A landscape with many valleys, sampled at points; each row gives a point and its height.
From any point a ball takes the steepest step (drop divided by distance) to one of its 6 nearest points. It stops when none of these is lower. Distance is the straight distance between rows; heights are no part of it.
Q_246: [131 151  84 112 106  92  86  88 109 102  77  78 110  99]  height 34.2
Q_210: [ 98 115  94 104 124 105  97  95 117  88  82 107  94 109]  height 15.2
Q_551: [112  97 105 113  96  98 124  59 127  75  93 119 121 125]  height 30.0
Q_123: [120 113 112 102 113  98 107  77 102  75 107  96 103 103]  height 29.3
Q_9: [105  83 116 100  88 109  95 151  54 139 134  92  89  76]  height 16.7
Q_269: [118 131  92  91 107 106  72 122  88 106  96  58 101  87]  height 31.1
Q_428: [134 130 107  87  96  97  76 107  82 101 110  52  97  80]  height 29.4
Q_167: [142 141  90  89  97  89  66 127  77 119  81  20 122  81]  height 37.4
Q_348: [ 75  97  87  91 121 118  92 114 108 108  94 108  85  99]  height 19.5
Q_575: [ 42  53  84  94 126 113 108 113 109 110 102 130  69 107]  height 34.3
Q_363: [ 70 111  80  98 121 102  97 105 120  95  68 131  89 116]  height 11.4
Q_541: [151 144  87 113  86  90 104  53 117 100  90  73 136  88]  height 32.0
Q_787: [ 56 101  70 104 116 120  84 139 111 131  83 118  87  95]  height 9.9
Q_346: [100  98  82 107 100 112  83 156  73 137 112  81 107  75]  height 17.8
Q_806: [132 153  74 113  77  86  97  56 128 107  63 101 139  98]  height 26.5
Q_52: [105  56 174  89  77  78 137  65  93  44 130 117  83 107]  height 92.5
Q_961: [119 146  74  96 102  93  69 132  99 117  72  46 116  87]  height 39.4
Q_599: [ 89  82 126  84  96 115  98 119  72 116 134 100  75  77]  height 18.2
Q_795: [150 117 130 102  83  89 116  44  99  71 120  86 126  89]  height 49.7
Q_977: [122 108  86  94  90 100  80 154  66 137 112  54 116  69]  height 25.4
Q_656: [ 73  53 145  71 102 100 113  94  81  91 134 118  66  92]  height 27.4
Q_823: [155 152  97 109  97  87  76  93  92 105  84  29 123  89]  height 35.3
Q_119: [132 132  80  84  92  90  67 150  71 139  83  21 140  70]  height 41.7
Q_687: [ 59  42 110  91 116 112 110 108  83 112 129 129  65  96]  height 31.7
Q_205: [ 55  62  79 126 125 116 102 144  87 139 108 130  76 101]  height 15.0
Q_801: [ 82  78  96 101 111 124  94 136  79 129 125 104  81  83]  height 14.9
Q_30: [128 103 140  97  96  90 114  68  90  63 125 100  98 100]  height 6.2
Q_920: [156 131 123 103  90  83 103  61  89  81 118  70 114  88]  height 44.3
Q_229: [100  71 138 110  96  99 111 164  47 140 143 108  71  82]  height 22.5
Q_899: [ 67  59 102  95 119  92 115  84 122  64  95 131  79 137]  height 33.6
Q_368: [ 79  53 147  85  92 105 119 119  70 124 144 116  61  81]  height 23.1
Q_129: [121 102 117  80  81 106  87 136  60 127 129  71  90  72]  height 20.2
Q_467: [105 118  83  96 101 114  80 135  89 119 103  71 100  79]  height 24.2
Q_789: [ 37  29  89  88 122  97 114  98 119  83 104 135  66 126]  height 44.1
Q_936: [ 86  80  97 114 104  90 124  69 132  69  87 131 108 139]  height 37.3
Q_173: [ 78 132  71 103 114 102  78 118 119 106  59 116  92 103]  height 36.0
Q_861: [ 89  64 137  78 108  96 115  81  92  59 123 112  74 109]  height 36.9
Q_517: [122 119  90 112  91  98 117  60 129  89  85 113 126 111]  height 23.8
Q_265: [ 83 130  70 100 107 109  72 139 107 125  74  88  99  85]  height 26.4
Q_958: [ 82  74  90 119 111 114  96 155  66 141 124 109  86  90]  height 10.4
Q_502: [ 60  46 113  79 119  99 113  92 102  76 116 124  67 116]  height 33.5
Q_611: [140 144  78  90  60  99 106  34 145  93  72  88 150  97]  height 32.4
Q_74: [119  76 155  99  84  83 127  57  94  50 129 109  99 105]  height 60.5
Q_991: [106 162  66 111 105  86  70 114 113 110  49  95 108  99]  height 41.1
Q_367: [ 80  72  99 121  81  96 126  54 142  72  88 134 117 150]  height 37.5
Q_636: [127  90 129 105  81  94 127  48 112  60 119 106 125 110]  height 42.9
Q_966: [106 131  76 119  95  91 106  67 127  93  62 131 120 120]  height 12.0
Q_675: [128 108 104 107  86  98 122  48 124  76 103 103 133 107]  height 30.4
Q_723: [ 70 147  59 103 105 105  62 133 110 118  50 114  99  99]  height 40.0
Q_906: [ 81  60 121 121 116 101 108 164  46 133 137 120  67  98]  height 35.7
Q_744: [ 92 109  76 109  65 100 117  46 142  85  62 142 134 137]  height 26.6
Q_561: [ 83 101  80 101 107 122  84 142  90 129 106  94  99  83]  height 18.3
Q_644: [112 129  74 101  63 102 110  47 139  93  63 126 144 119]  height 23.9
Q_217: [ 72  79 107  90 123 105 110  88 112  77  98 118  83 119]  height 27.9
Q_797: [ 62  37 106  96 110  85 117  79 120  51 112 127  75 140]  height 39.3

For each start below, name the point where the ball stops.
Q_675 => Q_966
Q_823 => Q_958
Q_656 => Q_958
Q_217 => Q_787
Q_173 => Q_787
Q_575 => Q_958
Q_167 => Q_958

For each start below, name every point that the ball comes to, in order.
Q_551 => Q_517 > Q_966
Q_119 => Q_977 > Q_346 > Q_958
Q_541 => Q_517 > Q_966
Q_246 => Q_806 > Q_966
